Points on a hilly landscape, in no order, each with its height.
A climber steps from a point to whichever of its 2 nearest points has the largest rise for the distance, and stops where none of them is higher. Distance is the straight distance between rows; heights are no part of it.
k189 height 22.3: 8; 2; 20; -10; 0; -2; -9; 1; 7; 5; -4; -17; -7; 21; -4; 13; -21; -20; 17; -16; -5; 2; -20; -12
k131 height 14.8: 4; 2; 21; -1; -11; -15; -1; 14; 0; 17; 6; 0; 9; -16; -16; -4; -8; 10; -17; -11; 13; 13; -1; 3
k588 height 28.5: -7; -23; -12; 12; 3; -22; 19; 8; -22; -31; -2; -15; -2; -8; -7; 3; 29; 20; -1; 10; -2; -14; -9; 12
k977 height 19.1: -5; 23; 28; -17; -5; 3; -13; 15; 2; 19; -4; -1; 2; 7; 1; -3; -28; -8; 17; -19; 3; 8; -16; -10
k800 height 75.6: -2; 9; 2; -7; 2; 17; -2; -4; 18; 6; -6; 1; -11; 10; 6; 23; -13; -12; 6; -12; 2; 4; -1; -15
k873 height 13.6: 2; 3; 14; 0; -8; 2; 0; 10; 1; 14; 6; 12; 2; -14; -11; 2; -7; 11; -11; -12; 18; 12; 2; -4
k499 height 23.8: 10; -15; 15; 3; -5; -7; -8; 3; -11; -11; -16; -27; -18; 26; -9; -1; 5; -1; 16; -1; -6; -12; -6; -9
k593 height 57.5: -3; -9; -23; 5; 7; 3; 15; -3; -10; -18; 6; 15; 6; -3; 3; 4; 14; 8; -1; 12; -7; -11; 2; 8
k866 height 35.1: -1; -1; -6; 6; 9; -4; 20; -13; -2; -4; -2; 19; 13; -26; -4; -2; 13; 10; -26; 7; -8; -2; 5; 13
k864 height 42.2: 10; 1; -13; 3; -1; -1; -13; -15; 7; -4; 8; -5; 12; 9; 13; -29; 3; -12; -1; 17; -17; -5; 14; 14
k764 height 61.9: -12; -15; -19; 6; 6; -4; 21; 8; -17; -26; 3; 4; 3; -6; -4; 13; 21; 12; 2; 8; 1; -9; -7; -3
k936 height 18.1: -12; 26; 21; -15; -9; 6; -13; 17; 6; 21; -1; 4; 0; 4; -4; 3; -30; -2; 12; -21; 12; 13; -9; -15
k169 height 56.1: -2; 20; 2; -9; 5; 3; -15; -15; 17; 14; 4; -10; 11; 8; 13; -11; -19; -22; 10; -2; -13; 9; 1; 0
k448 height 29.4: 2; -16; -12; 8; 9; -16; 24; -7; -10; -19; 2; 8; 10; -13; -3; -4; 22; 13; -16; 11; -11; -11; 0; 18
k292 height 16.5: -14; 21; 17; -4; -12; -13; -8; 23; -7; 29; 10; 9; 12; -4; -13; -15; -26; 0; 0; -11; 11; 17; -4; -1
k938 height 16.0: -9; 14; 22; -1; -12; -20; -2; 22; -5; 28; 10; 3; 15; -8; -18; -13; -19; 2; -8; -11; 10; 17; -3; 2
k63 height 22.9: 1; -14; -15; 6; -2; -7; 0; -2; -20; -20; -7; -12; -8; 12; 3; -5; 21; 17; 10; 17; -13; -15; 1; 8
k2 height 45.6: 7; 2; -18; 2; 0; 4; -10; -14; 11; -3; 5; -1; 7; 10; 14; -17; 2; -10; 1; 16; -15; -7; 14; 12
k617 height 26.9: -5; -20; -14; 11; 1; -16; 13; 5; -24; -29; -3; -12; -6; 1; -2; -3; 27; 21; 5; 13; -7; -13; -3; 12
k709 height 33.7: -7; -22; 4; 15; -3; -12; 9; 13; -22; -22; -16; -22; -20; 7; -6; 2; 29; 17; 14; 8; 2; -13; -8; 1
k836 height 51.3: -6; 19; -8; -6; 7; 7; -14; -20; 23; 14; 2; -5; 7; 7; 15; -3; -14; -24; 3; -2; -11; 13; 5; -1
k305 height 56.9: -15; 7; -48; -4; 6; 8; 7; -12; 0; -20; 12; 13; 13; -2; 8; 17; 10; 4; 1; 18; -20; -8; 4; 8
k894 height 64.3: -3; 18; -18; -2; 8; 4; -16; -22; 20; 9; 8; -5; 11; 4; 18; -16; -8; -24; -1; 9; -13; 8; 13; 6
k676 height 60.4: -3; 17; 4; -9; 7; -4; -15; -19; 16; 18; 2; -13; 11; 11; 12; -10; -18; -27; 12; -3; -21; 11; -6; 2
k43 height 14.3: 10; -2; -20; -2; -2; -6; -17; -19; 5; -4; -9; -18; -1; 22; 9; -7; 11; -2; 6; 20; -29; -7; 5; 11
k918 height 21.3: 5; 10; 20; -13; 0; 0; -10; -1; 9; 10; -2; -11; 2; 15; 3; 2; -22; -17; 17; -13; -9; 3; -15; -7
k3 height 15.9: -10; 21; 12; -2; -8; -11; -12; 13; -7; 27; 13; 6; 16; -8; -12; -21; -23; -2; -3; -5; 7; 15; 2; 2
k39 height 29.3: 9; -8; 36; -5; -6; -14; -5; 20; -6; 3; 4; -12; 3; -1; 0; -15; -9; 10; 6; -15; 14; 8; -10; -3
k250 height 68.8: -11; 2; 1; 1; 4; 23; 15; 11; -1; 0; -3; 21; -14; -9; 0; 28; -3; 8; 3; -15; 29; 0; -4; -20
k393 height 65.7: -9; -22; 3; 9; 8; -10; 29; 20; -9; -22; -5; -5; -8; -17; -9; 18; 21; 11; -3; -2; 20; -11; -17; -2
k684 height 54.5: -9; 11; -40; 1; 7; 11; 4; -18; 11; -6; 10; 18; 7; -3; 15; 4; 6; -8; -4; 17; -14; -7; 12; 14
k583 height 32.8: 5; -7; 0; 3; 8; -11; 21; -9; 0; -7; -4; 11; 9; -25; -4; -2; 16; 11; -26; 7; -6; -7; 1; 16
k54 height 85.0: -8; 2; -8; -2; 9; 14; 2; -6; 14; 10; -11; 0; -21; 16; -2; 48; -7; -19; 5; -11; 1; 10; -15; -17
k717 height 43.0: 1; 10; -15; 6; 6; 8; 1; -18; 1; 6; 7; 23; 9; -20; -5; -12; 2; -4; -20; 9; -3; 1; 16; 11
k320 height 23.0: 9; -2; 20; -8; -2; 1; -7; 2; 3; -1; -6; -16; -7; 20; -2; 6; -13; -15; 15; -11; -5; -4; -13; -12
k535 height 72.2: -1; 14; -12; -3; 9; -2; -16; -25; 18; 13; 4; -13; 12; 12; 17; -14; -8; -26; 6; 7; -23; 11; 6; 3
k521 height 27.2: -16; 34; 5; -11; -3; 5; -19; 3; 11; 23; 5; 3; 7; -1; 3; -7; -31; -10; 7; -11; 6; 12; 0; -7
k45 height 62.7: 9; -9; -4; 1; -4; -3; -9; -4; -9; -10; -16; -21; -14; 23; -1; 2; 10; 3; 12; 8; -14; -14; -1; -1
k146 height 40.0: -15; -16; -9; 7; 1; -4; 12; 13; -21; -26; -11; -11; -11; 2; -6; 12; 25; 15; 15; 11; 1; -12; -9; -6
k162 height 36.9: -9; -16; -5; 10; -2; -8; 6; 9; -26; -26; -15; -19; -16; 5; -6; 4; 28; 18; 15; 13; -3; -15; -8; 1
k57 height 26.1: -21; 39; 7; -13; 0; 1; -20; 6; 10; 30; 1; 2; 5; 0; 6; -8; -34; -15; 11; -11; 2; 12; -5; -5
k529 height 44.1: 10; 2; -1; 5; 2; -5; -4; -17; -3; 5; 8; 9; 15; -19; -6; -29; 4; -4; -21; 11; -7; 5; 14; 16
k577 height 63.2: -20; 1; -11; 0; 8; 23; 19; 12; -2; -12; -9; 12; -14; 0; 1; 38; 3; -2; 11; -5; 15; -8; -8; -21
k743 height 40.2: 10; 5; -10; 5; 4; 0; -8; -19; -3; 2; 13; 10; 15; -13; 1; -32; 2; -10; -16; 14; -9; 0; 16; 17
k347 height 20.7: 4; -9; -18; 2; -2; -3; -4; -6; -10; -16; -6; -9; -5; 15; 6; -4; 16; 9; 8; 18; -17; -15; 5; 7
k774 height 29.0: -8; 25; 4; -9; -4; 11; -17; 0; 12; 16; 7; 6; 4; -4; 3; -6; -24; -7; 4; -10; 8; 10; 5; -7
k258 height 52.6: -1; 19; -25; 0; 6; 11; -12; -21; 12; 7; 12; 13; 7; -10; 9; -17; -7; -16; -11; 10; -3; 2; 20; 11
k380 height 20.2: 0; 18; 26; -16; 0; 0; -11; 4; 6; 16; -4; -7; 0; 11; 3; 1; -29; -16; 19; -18; -5; 4; -20; -8
k922 height 79.8: -6; 10; -3; -8; 7; 16; -1; -12; 22; 11; -7; 2; -13; 12; 6; 31; -14; -17; 3; -17; -1; 12; -4; -15
k469 height 65.1: -4; -13; 9; 6; 8; 1; 25; 18; -5; -6; -3; 9; -10; -21; -7; 25; 12; 12; -4; -10; 29; -3; -14; -9
k720 height 32.6: 9; -4; 18; -2; -4; -1; -7; 6; -1; 3; 7; -2; 5; -1; 2; -19; -6; 4; 3; -7; 7; 7; 2; 1
k397 height 29.9: -4; -25; -1; 15; 1; -20; 21; 15; -18; -25; -5; -17; -10; -5; -5; 3; 27; 16; 1; 6; 7; -14; -9; 10
k615 height 16.9: 6; -1; -18; -2; -2; -1; -10; -13; 6; -4; -8; -12; -3; 19; 11; -1; 8; -2; 6; 16; -23; -8; 5; 6
k688 height 70.7: -2; 2; 17; -2; -8; 5; 1; 19; 1; 13; 3; 11; -7; -10; -9; 13; -9; 13; -3; -21; 29; 12; -2; -15
k6 height 15.4: -2; 7; 25; -3; -13; -20; -2; 19; -3; 22; 9; -2; 14; -13; -17; -10; -14; 6; -13; -11; 11; 14; -4; 4
k433 height 55.2: 1; -8; -16; 3; 3; 7; 11; -1; -5; -11; 4; 15; 1; 1; 6; 2; 10; 5; 0; 9; -2; -9; 4; 5
k223 height 23.9: 12; -8; 15; -4; -4; -3; -9; 0; 0; -3; -8; -22; -10; 25; -6; 4; -8; -12; 15; -5; -7; -7; -10; -10
k754 height 59.1: 4; 0; 9; 4; -1; -4; 11; 0; 2; 10; -1; 13; 4; -23; -12; 3; 4; 12; -23; -5; 9; 4; 3; 5
k167 height 52.4: -2; 8; -33; 1; 4; 10; 0; -16; 11; -5; 6; 11; 5; 4; 15; 0; 7; -9; -2; 17; -15; -7; 13; 12
k285 height 73.8: 5; -4; 17; -4; -4; 11; 0; 13; 0; 1; 1; 6; -8; -1; 1; 6; -5; 5; 6; -14; 19; 5; -1; -14
k16 height 17.1: -14; 21; 18; -7; -13; -3; -9; 24; -3; 25; 7; 9; 7; -1; -10; -5; -28; 2; 6; -17; 15; 17; -4; -9
k353 height 69.4: -3; -4; 8; 3; 1; 10; 12; 13; -2; 6; 1; 17; -10; -15; -6; 19; 1; 13; -5; -15; 28; 4; -4; -12
k297 height 82.9: -9; 3; -11; -1; 10; 14; 0; -15; 19; 14; -7; 4; -17; 15; 1; 41; -11; -20; 4; -15; -4; 19; -10; -15
k686 height 62.2: -23; -4; -9; 2; 4; 20; 19; 17; -6; -17; -10; 6; -13; 0; -4; 36; 9; -1; 14; 1; 13; -9; -12; -22
k569 height 63.8: -9; -20; -7; 9; 8; -7; 25; 14; -15; -23; 0; 0; -3; -11; -5; 14; 21; 12; -1; 3; 11; -8; -11; -1
k443 height 47.0: 10; 4; 1; 1; -1; 1; -14; -9; 2; 1; 11; 0; 14; -1; 5; -32; -7; -9; -1; 7; -5; 2; 10; 10
k959 height 69.6: 1; 0; 17; 1; -8; -6; 8; 16; 4; 18; 1; 10; -2; -20; -17; 17; -4; 15; -18; -18; 25; 8; 0; -7
k362 height 24.9: 0; -21; -11; 11; 0; -12; 7; 2; -20; -21; -3; -10; -6; 9; 2; -9; 23; 17; 6; 13; -8; -14; 1; 11
k340 height 15.0: -3; 20; 10; -3; -4; -7; -16; 4; -6; 19; 14; 3; 17; -9; -4; -28; -19; -6; -2; 1; 1; 11; 3; 6
k666 height 7.0: 14; -8; -6; 2; -6; -9; -15; -11; -7; -12; -13; -26; -5; 25; 3; -16; 9; 5; 11; 12; -22; -14; 4; 8
k358 height 48.4: 7; -10; -4; 2; -1; 7; 0; 0; -2; -7; -2; 0; -3; 12; 8; -3; 6; 1; 5; 6; -2; -8; 4; 0
k599 height 12.6: -6; 11; 8; 1; -9; 1; -4; 7; 3; 21; 8; 15; 6; -15; -17; -1; -13; 6; -14; -12; 16; 15; 7; -5
k208 height 65.8: 3; -10; 14; 5; 3; 0; 17; 16; -2; 2; -1; 10; -8; -20; -7; 19; 7; 14; -10; -13; 28; 1; -8; -6
k820 height 57.8: -14; 1; -41; -2; 4; 6; 10; -5; -10; -27; 10; 11; 12; -4; 3; 14; 14; 9; 2; 16; -15; -10; 1; 4
k21 height 18.9: 6; -5; -19; 0; -3; 1; -6; -8; -1; -11; -4; -5; -3; 16; 10; -3; 10; 1; 5; 17; -17; -11; 6; 8
k983 height 49.9: 9; -4; -4; 5; 1; 4; 2; -6; 0; -1; 8; 15; 3; -8; 1; -11; 5; 2; -9; 4; 1; 2; 9; 9
k201 height 59.2: -8; -9; -32; 2; 6; -1; 17; -2; -14; -26; 9; 12; 10; -6; -1; 9; 18; 11; -1; 13; -10; -10; 0; 5
k290 height 49.6: 9; 2; 12; 3; -2; -19; 1; -13; 1; 9; -4; -5; 18; -26; -8; -24; 5; 5; -36; 14; -10; 2; 14; 18
k832 height 48.1: 1; 14; -22; 3; 6; 12; -5; -19; 7; 4; 11; 21; 7; -14; 3; -13; -2; -10; -14; 10; -1; -1; 18; 12
k327 height 68.1: 16; -20; 14; 7; -3; -14; 2; 2; -5; -6; 5; -9; 3; 1; 2; -25; 7; 8; -5; 0; 1; 1; 4; 13
k80 height 28.6: 7; -8; 35; -7; -6; -4; -3; 23; -6; 3; 1; -8; -4; 0; -2; -5; -8; 8; 8; -19; 19; 9; -10; -12
k82 height 83.4: -7; -2; -5; 0; 8; 14; 3; 0; 8; 6; -13; -3; -27; 15; -9; 52; -4; -19; 9; -8; 4; 5; -19; -17
k813 height 56.5: 7; -8; -2; -1; -2; 3; -4; -1; -1; -8; -12; -13; -12; 20; 1; 7; 5; -2; 10; 5; -7; -10; -1; -6
k280 height 63.3: 15; -15; 13; 4; -2; -12; 2; -1; -1; -3; 6; -1; 5; -11; -2; -19; 6; 7; -12; 0; 3; 2; 4; 13
k134 height 43.1: -10; -5; -10; 0; 4; 16; 13; 8; -4; -11; -7; 9; -10; 5; 4; 26; 7; 1; 10; 2; 7; -11; -5; -13
k559 height 14.2: 7; 0; 20; -1; -8; -6; -1; 13; 0; 12; 7; 4; 5; -13; -9; -5; -6; 11; -10; -13; 18; 13; -1; -2
k71 height 17.5: -17; 24; 17; -10; -12; 4; -12; 21; 3; 24; 4; 10; 2; 0; -8; 1; -32; 3; 8; -21; 17; 17; -4; -14
k352 height 66.6: 5; -2; 19; 1; -8; -10; 8; 15; 3; 15; -1; 4; 0; -22; -16; 13; -2; 15; -23; -13; 19; 3; -2; 0
k407 height 73.1: 14; -18; 9; 6; -3; -7; -2; 0; -6; -9; 4; -9; 1; 9; 4; -22; 6; 5; 3; 1; -1; -2; 5; 6
k133 height 52.0: 2; -6; -10; 5; 4; 7; 11; -4; -1; -6; 6; 19; 1; -9; 2; 0; 8; 5; -6; 4; 3; -3; 6; 6
k234 height 81.2: -4; -1; 5; -4; 4; 17; 3; 3; 8; 3; -14; -4; -22; 15; -4; 41; -6; -17; 9; -10; 6; -3; -13; -20
k41 height 31.2: 5; -12; -1; 5; 8; -16; 26; -7; -4; -15; -6; 6; 10; -24; -3; -2; 18; 13; -24; 7; -9; -14; -2; 18
k664 height 7.1: 3; 2; -30; -3; 7; -3; -15; -30; 6; 6; -11; -11; -4; 17; 9; 12; 13; -6; 3; 18; -36; 11; -3; 9
k711 height 31.0: -1; -27; 6; 17; -1; -19; 15; 14; -18; -22; -8; -21; -15; 2; -3; 0; 27; 16; 5; 3; 9; -13; -6; 7
k391 height 71.4: 9; -15; -2; 5; -5; -5; -6; -1; -11; -13; -11; -19; -11; 23; 2; -10; 14; 8; 11; 9; -10; -13; 3; 2
k860 height 5.6: -4; 5; -34; -2; 9; 2; -9; -27; 9; 8; -10; -3; -4; 15; 10; 23; 12; -8; 4; 15; -32; 12; -1; 5
k572 height 42.9: 11; 3; -9; 4; 2; -1; -13; -16; 2; -1; 14; 2; 14; -3; 7; -35; -1; -14; -7; 15; -10; -1; 17; 15
k827 height 58.5: 13; -6; 13; 3; -3; -15; 0; -5; 0; 6; 3; -1; 11; -20; -8; -20; 5; 6; -23; 2; 0; 3; 5; 15
k940 height 42.0: -11; -12; -6; 4; 3; 10; 14; 14; -11; -18; -10; 1; -12; 5; 0; 21; 14; 6; 12; 5; 7; -11; -6; -13
k857 height 51.0: 6; -7; -12; 2; -1; 5; 0; -5; 3; -7; 2; 4; -1; 10; 9; -6; 6; -1; 2; 10; -7; -9; 8; 5
k724 height 65.4: -15; 4; -6; -2; 5; 26; 13; 8; 5; -3; -6; 17; -16; -2; 4; 33; -5; 0; 6; -11; 20; -4; -5; -21
k790 height 46.5: 5; 8; -1; -5; 0; 6; -11; -9; 14; 3; 3; -6; 7; 10; 12; -11; -9; -14; 7; 2; -9; 1; 7; 1
k842 height 31.3: 10; -5; 25; -2; -5; -11; -8; 9; -5; 4; 8; -8; 9; -2; 1; -26; -8; 5; 4; -6; 5; 9; -3; 5
k428 height 67.4: -10; -19; 7; 9; 8; -2; 28; 22; -8; -16; -4; 2; -11; -17; -7; 23; 19; 10; 2; -6; 26; -7; -17; -8
k595 height 25.3: 11; -14; 21; 1; -5; -8; -10; 4; -8; -9; -13; -30; -16; 27; -12; 1; -4; -7; 19; -6; -5; -11; -13; -10
k766 height 51.1: 6; 11; 1; -4; 0; 3; -15; -8; 8; 5; 9; -4; 13; 2; 11; -25; -12; -12; 5; 5; -7; 1; 8; 7
k55 height 80.5: 11; -19; 5; 7; -4; -6; -2; 2; -8; -12; -4; -14; -6; 17; 5; -15; 10; 7; 8; 5; -6; -8; 6; 3
k948 height 47.1: 11; 0; 4; 5; 2; -13; -1; -17; -3; 6; 3; 3; 16; -23; -7; -29; 7; -1; -30; 13; -11; 4; 15; 18
k249 height 72.8: -9; 1; 6; 2; 1; 16; 13; 16; -1; 8; -1; 22; -13; -16; -7; 26; -4; 13; -4; -18; 33; 6; -4; -18
k637 height 54.7: 12; -4; 14; 3; -1; -16; 8; -6; 3; 3; -5; 0; 9; -25; -7; -12; 9; 11; -32; 5; -5; -3; 6; 17
k539 height 30.1: 9; -7; 33; -5; -5; -10; -6; 15; -7; -1; 3; -12; 4; 4; 2; -22; -10; 5; 11; -13; 6; 5; -8; -1
k253 height 41.1: -15; -14; -10; 6; 2; 3; 14; 15; -17; -23; -9; -4; -11; 3; -4; 19; 20; 10; 13; 10; 5; -11; -10; -11
k440 height 26.4: 10; -11; 31; -2; -4; -7; -7; 10; -8; -7; -10; -24; -12; 24; -9; -1; -9; -8; 19; -12; -1; -8; -14; -14
k802 height 63.4: 11; -5; 19; 2; -5; -12; 8; 8; 2; 10; -3; 3; 3; -22; -13; 4; 3; 14; -24; -8; 13; 2; -1; 6
k345 height 48.3: -10; 19; -10; -6; 10; 8; -11; -24; 26; 18; 1; -2; 3; 8; 13; 4; -15; -26; 1; -6; -13; 21; 4; -4
k7 height 44.5: -5; -5; -14; 0; 3; 12; 9; 2; -3; -10; -4; 8; -7; 8; 7; 17; 8; 2; 7; 7; 1; -11; 1; -5
k742 height 51.6: 9; 2; 17; 1; -7; -20; 4; -8; 4; 9; -8; -8; 15; -27; -9; -16; 5; 8; -38; 11; -8; -4; 12; 17
k654 height 46.1: 2; -9; -5; 2; 0; 9; 6; 3; -2; -8; -2; 4; -8; 7; 6; 8; 7; 2; 6; 4; 2; -9; 3; -5
k850 height 27.3: 8; -8; 35; -7; -3; -2; -5; 13; -7; -3; -7; -17; -9; 17; -4; -3; -10; -6; 19; -15; 4; -2; -12; -17
k552 height 11.9: -14; 17; 7; 3; -11; -4; -6; 10; 2; 26; 12; 14; 10; -12; -21; -4; -20; 1; -14; -13; 14; 17; 9; -6
k289 height 40.1: 1; 4; -6; -3; 0; 16; -2; -5; 13; 0; 0; 5; -4; 8; 11; 6; -5; -7; 4; 1; -1; -2; 8; -3
k718 height 34.5: 3; 11; -1; -2; -3; 11; -10; -5; 7; 6; 9; 9; 5; -5; 4; -11; -11; -6; -2; -2; 6; 5; 10; 1
k844 height 57.9: 2; 17; -14; -1; 4; 10; -15; -17; 14; 7; 11; 3; 10; -3; 12; -18; -10; -17; -3; 8; -4; 3; 15; 8
k153 height 60.5: -9; -12; -25; 3; 7; -2; 23; 3; -15; -29; 7; 11; 10; -11; -6; 14; 19; 11; -4; 8; -4; -7; -5; 0
k659 height 28.1: 7; -5; 36; -9; -4; -2; -5; 19; -7; 1; -3; -10; -5; 8; 0; -7; -11; 1; 16; -19; 11; 6; -11; -15
k422 height 65.6: -4; 12; -6; -3; 10; -4; -15; -30; 17; 21; 4; -13; 12; 16; 10; -8; -13; -31; 10; 2; -26; 18; -4; 1
k862 height 10.2: 8; 2; -30; -5; 3; -8; -18; -27; 4; -1; -13; -17; -5; 17; 10; 2; 15; -1; 5; 22; -35; -1; 0; 14
k604 height 70.0: 3; -2; 8; -4; -2; 14; 0; 5; 3; 0; -1; 5; -7; 5; 6; 7; -5; -1; 6; -7; 11; -1; 1; -11
k154 height 49.7: 2; 5; -23; 1; 3; 9; -4; -14; 11; -3; 7; 10; 5; 3; 14; -8; 3; -10; -4; 15; -10; -5; 15; 12
k553 height 43.3: 5; 5; -4; -5; -1; 9; -8; -9; 13; 2; -1; -5; 0; 14; 10; 0; -5; -12; 6; 3; -9; -2; 4; -2
k385 height 31.9: -3; 20; -3; -3; -3; 10; -13; -4; 8; 13; 10; 12; 5; -9; -2; -11; -17; -4; -4; -5; 10; 10; 11; -1
k346 height 38.2: 0; 4; -11; 6; 8; 3; 13; -15; -1; 3; 2; 24; 10; -23; -6; -6; 9; 5; -23; 6; -5; 0; 10; 11
k673 height 56.0: -15; 12; -48; -1; 7; 9; 6; -16; 7; -12; 11; 17; 11; -2; 13; 12; 8; -4; -1; 20; -20; -7; 9; 13
k514 height 36.8: 7; 2; 2; -2; -2; 10; -6; -2; 6; 1; 7; 7; 3; 0; 7; -8; -4; -2; 0; -1; 5; 2; 7; 1
k681 height 72.0: 0; 4; 4; -7; 0; 17; -1; 1; 11; 2; -6; 2; -11; 10; 6; 17; -9; -9; 7; -9; 5; -2; -1; -14
k491 height 71.1: 0; 2; 21; -5; -7; 10; -1; 18; 0; 8; 1; 6; -9; -4; -3; 11; -9; 8; 4; -20; 26; 11; -4; -19
k674 height 54.3: 7; -4; 2; 5; 0; 0; 6; -4; -1; 4; 5; 15; 4; -17; -6; -6; 5; 7; -15; -2; 7; 3; 6; 7
k585 height 72.7: -4; 3; 17; -1; -11; -1; 3; 22; 1; 19; 5; 12; -4; -14; -16; 17; -11; 15; -10; -23; 30; 13; -1; -14
k732 height 10.4: 13; -4; -18; 1; -4; -8; -18; -18; -4; -10; -12; -24; -6; 22; 8; -14; 13; 7; 8; 19; -28; -13; 5; 13
k13 height 34.6: 10; -6; 8; -3; -4; 4; -5; 0; 2; -2; 5; -1; 2; 6; 7; -15; -3; -1; 5; -1; 1; 0; 6; 0

For each start below, name the point where the climber stops.
k347: k857
k583: k535
k754: k585
k860: k857
k599: k292
k836: k535
k948: k55
k345: k535
k659: k514
k686: k249
k681: k54
k162: k857
k664: k857
k684: k428
k16: k514
k593: k428

Two climbers start at each pair of points below. Name the first point that both come to, or write -.
k711 / k433: -
k154 / k983: -
k57 / k918: k514
